Each row is a point on a landscape with many peaks, with its height.
From any point a climber steps to the highest of the 4 points nearest to it. It stops when none of these is higher. Distance is the straight distance between rows; heights are no part of it.
k_285 h=7.18: [ 62 161 126 119 112 173 137 155 155 169 108  72 167 168 123 131 162 138
 135 135 110 125 115 110 109]
k_536 h=3.76: [222  95 145 147 158  86  89  77  80 130 126 152  76 135 135 169 138 194
 159 123 164  91 132 149 184]
k_246 h=3.66: [ 43 138 129 114 112 168 166 172 149 135 121  88 164 157 129 109 123 102
 106 122 130 173 108 119  88]
k_618 h=3.51: [ 25 127 123  95 120 158 151 208 153 143 118 112 191 126 107  81 128  63
  57 124 104 199 114 104  78]
k_707 h=7.57: [212  80 104 129 146 103  91  89 137 130  77  82  95 166 109 107 146 154
 147 124 121 109 152 122 159]
k_891 h=6.90: [ 45 165 138 136 111 165 135 157 150 144 109  72 176 172 124 120 147  98
 123 102 110 142  98  94 110]
k_211 h=5.83: [153 137 116 134 143 115  98 105 132 123 153 168  97 111 144 137  91 138
 127 122 122 103 137 143 137]
k_594 h=7.03: [ 27 194 134 143 145 215 119 181 153 198 137  86 172 165 113 144 165 183
 153 102 115 128  82 108 145]
k_506 h=4.30: [198  88 117 126 158 113 109  96  92 117  96 139 105 127 123 135 135 130
 125 139 131  95 149 117 151]
k_932 h=7.43: [105 169 166 145  99 162 112 147 105 163 183 116 150  91 151 153 118 149
 136 135 106 149 113 151 126]
k_584 h=8.00: [ 47 175 148 117 115 184 123 202 153 167 130 105 167 160 134 151 129 148
 124 108 103 131  77 108 135]
k_983 h=3.97: [ 51 132 122 114 113 138 149 141 139 133 123  89 143 128 129  97 109 101
 107 150 108 163 101 106  90]
k_738 h=8.35: [139 146 122 108 147 155 123 106 156 151 108  78  98 191 109  97 176 137
 141 135 113 126 125 120 131]
k_431 h=2.79: [191 134 143 136 146 109  93 138  73 124 166 174  82 111 142 181 108 181
 167 121 156 117 143 157 163]
k_292 h=7.92: [ 76 194 139 126 111 184 122 157 139 192 151  99 166 140 132 158 134 150
 153 109 104 104  92 128 149]
k_519 h=8.73: [ 51 200 148 148 106 171 121 164 106 182 182 148 148 126 164 174 110 171
 148 127 122 130  79 154 132]
k_587 h=4.11: [220 101 151 127 184 115  99  84 111 135  75  89  65 176 116  99 173 189
 169 116 142  82 147 133 188]
k_532 h=5.68: [ 93 160 135 145 108 156 123 139 157 177 149 104 142 138 156 158 146 153
 139 131 106 136  99 127 109]
k_414 h=7.10: [152 150 152 162 131 136 127 146 129 157 151 130 115 132 137 145 140 127
 141 153 121 130 112 152 122]
k_405 h=7.84: [140 128 108 115 149 130 123 121 128 144  96  90 108 160  97  89 146 107
 124 120 112 129 127 100 108]
k_647 h=5.40: [ 28 167 155 164 109 163 149 186 136 152 146 160 180  96 141 164 116  83
 102 154 114 180  85 144 134]
k_351 h=5.21: [129 156 149 135 127 162 103 158 131 174 109 101 140 181 110 133 167 185
 193 138 122 106 121 140 147]
k_229 h=8.54: [173 145 164 157 111 140  87 132 109 142 170 152 113 106 153 166 126 173
 166 135 144 120 136 176 157]
k_470 h=5.52: [ 93 117 117 135 126  89 152 119 136  91 141 192 129  72 131 133  91  89
  81 108 142 143 151 125 114]
k_710 h=6.40: [192 128 140 148 143 131 101 139  88 148 144 147  80 145 123 147 152 204
 181 121 154  97 129 165 155]
k_373 h=7.44: [ 73 175 149 129 131 170 119 152 161 176 126  82 164 178 110 150 172 164
 153 121 116 113 103 124 146]
k_740 h=4.02: [171  66 103 112 120  64 154  98 129  76 100 158 143  86 100  96 129  87
 110 136 138 128 163  96 110]
k_452 h=5.99: [206  58  99  73 124  73 139  81 132  80  78 131 128 119  99  59 121  80
 110 143 150 130 186  96 104]
k_84 h=1.53: [191  97 123 149 147  98 108  91  90  95 118 154  75 109 142 162 109 153
 149 121 148 106 158 150 181]
k_668 h=4.21: [ 65 114 118 128 124 104 144 138 159  97 148 166 141  73 142 125  71  86
  62 108 138 161 128 130  94]
k_328 h=4.80: [ 72 147 131 146 105 155 149 158 134 150 151 106 172 121 149 147 119 109
 114 156  87 173  97 141  94]
k_726 h=3.68: [ 75 136 119  91 126 152 171 150 154 134 123  98 145 163 114  82 131  96
 102 134 132 169 106 110  78]
k_250 h=5.57: [231  87 131 141 146 102  97  73  82 111 111 112  98 135 131 149 144 156
 161 117 147 102 157 130 155]
k_51 h=4.00: [211  87 135 147 148  80  91  82  80 109 119 153 108 132 144 150 137 156
 152 147 156  97 162 133 169]
k_164 h=6.87: [232  78 106 117 144  86 103  73 117  95 105 118  95 161 122 115 134 138
 159 156 150  91 174 116 154]
k_634 h=8.47: [146 168 143 136 133 140 121 135 108 158 163 137 107 130 142 163 124 168
 164 132 121 133 122 167 139]
k_465 h=7.31: [ 82 149 147 136 126 149 144 164 164 153 105  86 146 169 119 112 145 118
 146 126 114 133 105 117  94]
k_454 h=5.07: [209  55 114 129 152  72 133  63 127  64  94 142 114 129 115  98 122 104
 129 146 158 110 177 113 130]
k_329 h=7.90: [ 64 172 136 152 112 176 138 159 134 181 172 143 170 111 147 169 114 155
 123 126 111 153  61 130 140]
k_406 h=6.25: [184  83 104  97 127  86 140  88 147  82  79 114 155 139 105  73 137 100
 108 111 115 119 176  83 118]
k_177 h=2.49: [225  92 144 150 153  56  97  87  37 125 129 166  78 127 167 163 126 189
 155 127 169  80 147 150 184]
k_374 h=7.34: [177 135 137 150 138 139  84 129 108 148 161 150  94 133 129 164 121 179
 168 131 145 109 134 180 159]
k_929 h=6.65: [ 65 162 144 120 100 161 139 152 150 155 141  92 160 152 128 139 132 119
 126 126 101 142 113 130 116]
k_495 h=6.42: [219  70 119 119 135  86 124  60 118  83  80  99 108 177 109 103 138 123
 142 142 143 101 174 101 123]
k_623 h=5.45: [169 147 125 121 136 158 109 141 131 165 137 118  78 153 133 131 159 175
 176 150 125 102 123 163 145]
k_399 h=4.25: [ 36 128 119 135  85 156 169 172 144 103 155 161 163  55 142 117  82  89
  67 137 131 170 130 135 105]
k_104 h=5.14: [ 97 147 138 135 123 143 130 154 134 128 152 110 139 140 129 125 113  96
 123 126 116 153 122 129  98]
k_996 h=7.60: [155 161 143 156 132 148 107 125 111 130 169 156 114 101 152 165 109 157
 136 121 133 119 142 167 125]
k_451 h=7.83: [125  98 102  95 121  92 151 112 145  72 122 160 147  49 108 103 103  74
  84 114 141 131 144  84 107]
k_109 h=7.94: [107 142 144 131 107 150 129 139 140 157 123  96 141 168 121 121 177 135
 151 146 112 120 112 147 105]
k_182 h=7.56: [156 102 127 112 156 117 144  98 126 111 106 120 103 152 108 104 144 129
 147 123 101 117 135 107 140]
k_327 h=8.55: [173  89 122 118 114  68 147  99 112  87 117 164 125  82 130 147 122 100
 107 130 152 107 174 131 143]
k_480 h=6.57: [120 140 111 142 129 101 119 117  89 117 169 160  88  95 155 154 101 144
 135 122 133 118 145 157 113]
k_322 h=7.23: [ 91 182 157 139 118 173 110 159 146 176 135 103 143 168 124 165 158 168
 165 116 125 114  92 125 150]
k_570 h=3.50: [ 78 139 117  72 138 118 154 160 149  90 102 105 137 130 119  66 117  76
  80 128 116 151 113 103  90]
k_371 h=7.01: [153 107 125 122 146 105 122  96 149  88 117 128  86 130 152 123 127 137
 142 126 100 101 145 101 141]
k_509 h=5.94: [100 152  99 133 120 109 148 126 130 116 165 158 119  92 130 136  95 108
 110 128 132 141 138 159 113]
k_136 h=1.75: [ 46 126 129 113 103 126 168 161 148 103 138 151 152  88 123  67  88 104
  68 116 134 180 105 117  87]
k_39 h=3.13: [107 114 110  87 137 115 153 138 129  87  91 125 155  94 128  67 124  80
  69 118 117 144 142  74  83]
k_38 h=1.76: [216 120 125 146 165 101  96 104  99 110 145 154  75 130 132 171 129 160
 160 129 170 106 129 129 173]
k_717 h=6.35: [212  79 115 117 123 104 143  77 135  83  70 105 137 136 111 102 119  96
 131 135 138 118 181 108 111]
k_7 h=4.91: [ 57 138 133 131 102 144 174 169 136 110 159 144 152  76 141 105  89  84
  91 133 116 160 101 142 126]
k_711 h=6.07: [159 104 111 117 122  78 122  98 104  95 144 179 112  89 126 156 100 120
 113 129 156 113 153 129 136]
k_757 h=4.47: [202  34 105 124 103  60 143  63 114  56 117 177 118  54 107 129 122  80
 100 157 179 120 180 138 113]
k_331 h=4.37: [204 111 120 132 166 123  93  93 110 132  96 139  87 150 141 128 132 179
 158 133 132 102 135 156 161]
k_905 h=7.67: [167 104 118 123 134 132 117 113 139 127 102 103  93 165 115 100 142 123
 159 137 122 115 143 112 137]
k_337 h=5.60: [185  74 105 115 130  72 148  82 109  63 137 191 113  62 100 145 126  82
 131 139 161 101 160 139 120]
k_217 h=8.14: [ 48 183 158 170 126 177 113 171 136 174 148 136 152 133 142 171 137 150
 126 110  94 150  80 127 142]
k_770 h=5.31: [119 121 112 126 140 101 130  95 149  99 148 153 112  59 114 124 120  93
 113  98 127 126 139 128 127]
k_355 h=7.66: [159 127  94  90 146 130 145 134 153 108 101  94 140 147 110  82 128 102
 109 109 101 126 145  96 114]
k_277 h=6.27: [176  81  99 127 136  92 123  69 127  99 106 114 122 157 126 104 141 124
 121 113 129 116 175 102 138]
k_474 h=2.69: [ 88 113 116  86 141 107 133 139 150  94 107 130 145  94 115  62  90  66
  64 118 124 183 119 108  91]
k_596 h=8.39: [ 45 196 152 124 101 205 113 178 136 186 141 140 157 140 146 172 120 186
 140 125 103 132  79 125 137]
k_978 h=3.56: [ 30 120 131 101 108 160 171 198 147 140 118  97 197 151 123  87 128  73
  72 129 121 178 105  94  80]
k_303 h=8.10: [114 181 163 145 121 155 115 141 105 181 181 141 145 105 137 176 137 159
 160 111 115 106 111 144 143]
k_445 h=7.06: [118 175 144 140 118 164 102 149 134 197 143 128 139 148 132 152 156 185
 155 127 113 115 113 152 132]
k_268 h=6.26: [113 164 113 134 135 135 135 124 141 129 135 125 105 140 124 115 120 103
 110 120 117 134 132 153 120]
k_872 h=4.26: [225  53 110 122 111  47 123  81  99  54 113 169  93  77 147 121 117  87
 135 154 184 108 175 142 135]
k_196 h=6.49: [175 135 118 130 145 145  95 122 126 152 102 100  73 170 108 118 169 158
 160 133 144 101 147 137 150]
k_887 h=7.35: [130 133 123 127 141 129 118 130 136 149 127 112 107 149 131 107 149 123
 133 120 122 121 110 140 114]
k_334 h=3.73: [ 68 161 128 146 108 158 153 131 141 145 169 134 155  88 138 134  99  99
 103 137 126 160 113 178 122]
k_19 h=5.42: [176 127 115 144 136 140 111 106 147 150 130 118  84 165 117 126 152 163
 162 145 143  93 110 142 142]
k_469 h=5.86: [131 132 112 108 133 111 149 109 154 106 120 151 117 103 100  99 114  99
  90 119 118 142 132 106 118]
k_981 h=6.97: [109 153 143 135 133 170 120 181 162 188 112  80 159 182 105 129 168 152
 179 123 132 102 104 116 129]
k_287 h=4.69: [190  88 108 129 127  72 122  78 114  81 124 162 113 126 129 146 125 117
 122 133 123 111 167 110 149]
k_316 h=4.57: [230  95 131 140 181  94  89  95  95 133 111 129  86 154 131 144 143 197
 157 117 173  87 147 141 178]
k_350 h=6.68: [ 32 163 145 140  98 178 158 169 158 146 136  99 174 128 133 150 129 118
 106 125 102 157  93 114 115]
k_743 h=3.36: [ 27 114 127 108 110 139 151 201 141 108 120 132 180 115 123 100 115  66
  74 121 123 173 100 114  64]
k_918 h=7.32: [113 134 127 113 130 127 149 116 139 101  95 109 118 160 127  93 122 112
 100 120 110 135 128 108 109]
k_234 h=8.36: [ 87 176 153 145 101 167 134 146 103 167 180 149 151  95 151 163 113 158
 134 128 123 124  82 131 160]
k_820 h=4.31: [221  53 124 123 126  73 125  61  91  90 111 146 112 116 127 133 137 107
 133 144 155 100 166 121 144]
k_786 h=0.34: [195  84 140 140 135  78 112  84  74  92 136 191  80  90 151 165 114 145
 148 146 133 115 150 154 176]
k_131 h=7.36: [ 37 166 126 146 119 167 151 182 152 159 123  97 175 157 132 148 136 125
 113 126 109 164 106 104 118]
k_843 h=4.72: [ 71 139 134 113 121 138 159 153 134 117 134 126 148 124 136 104 107  76
  94 127 109 163 105 129  91]
k_745 h=8.40: [ 53 135 126 143 106 136 169 168 159 114 152 140 171 100 131 113  89  91
 101 126 128 177 118 144  90]

For each start below, name the point where the climber stops.
k_328 => k_519
k_246 => k_519
k_891 => k_519

Call two points neighbours if one is among the 4 nearest of the other. Go from one point of each pair to the other, from neighbour to neighbour, staying as high as possible. Name the lowest point that can't be avoided.
k_229, k_451 => k_469
k_519, k_229 => k_303
k_327, k_738 => k_711
k_109, k_738 => k_887
k_405, k_229 => k_285
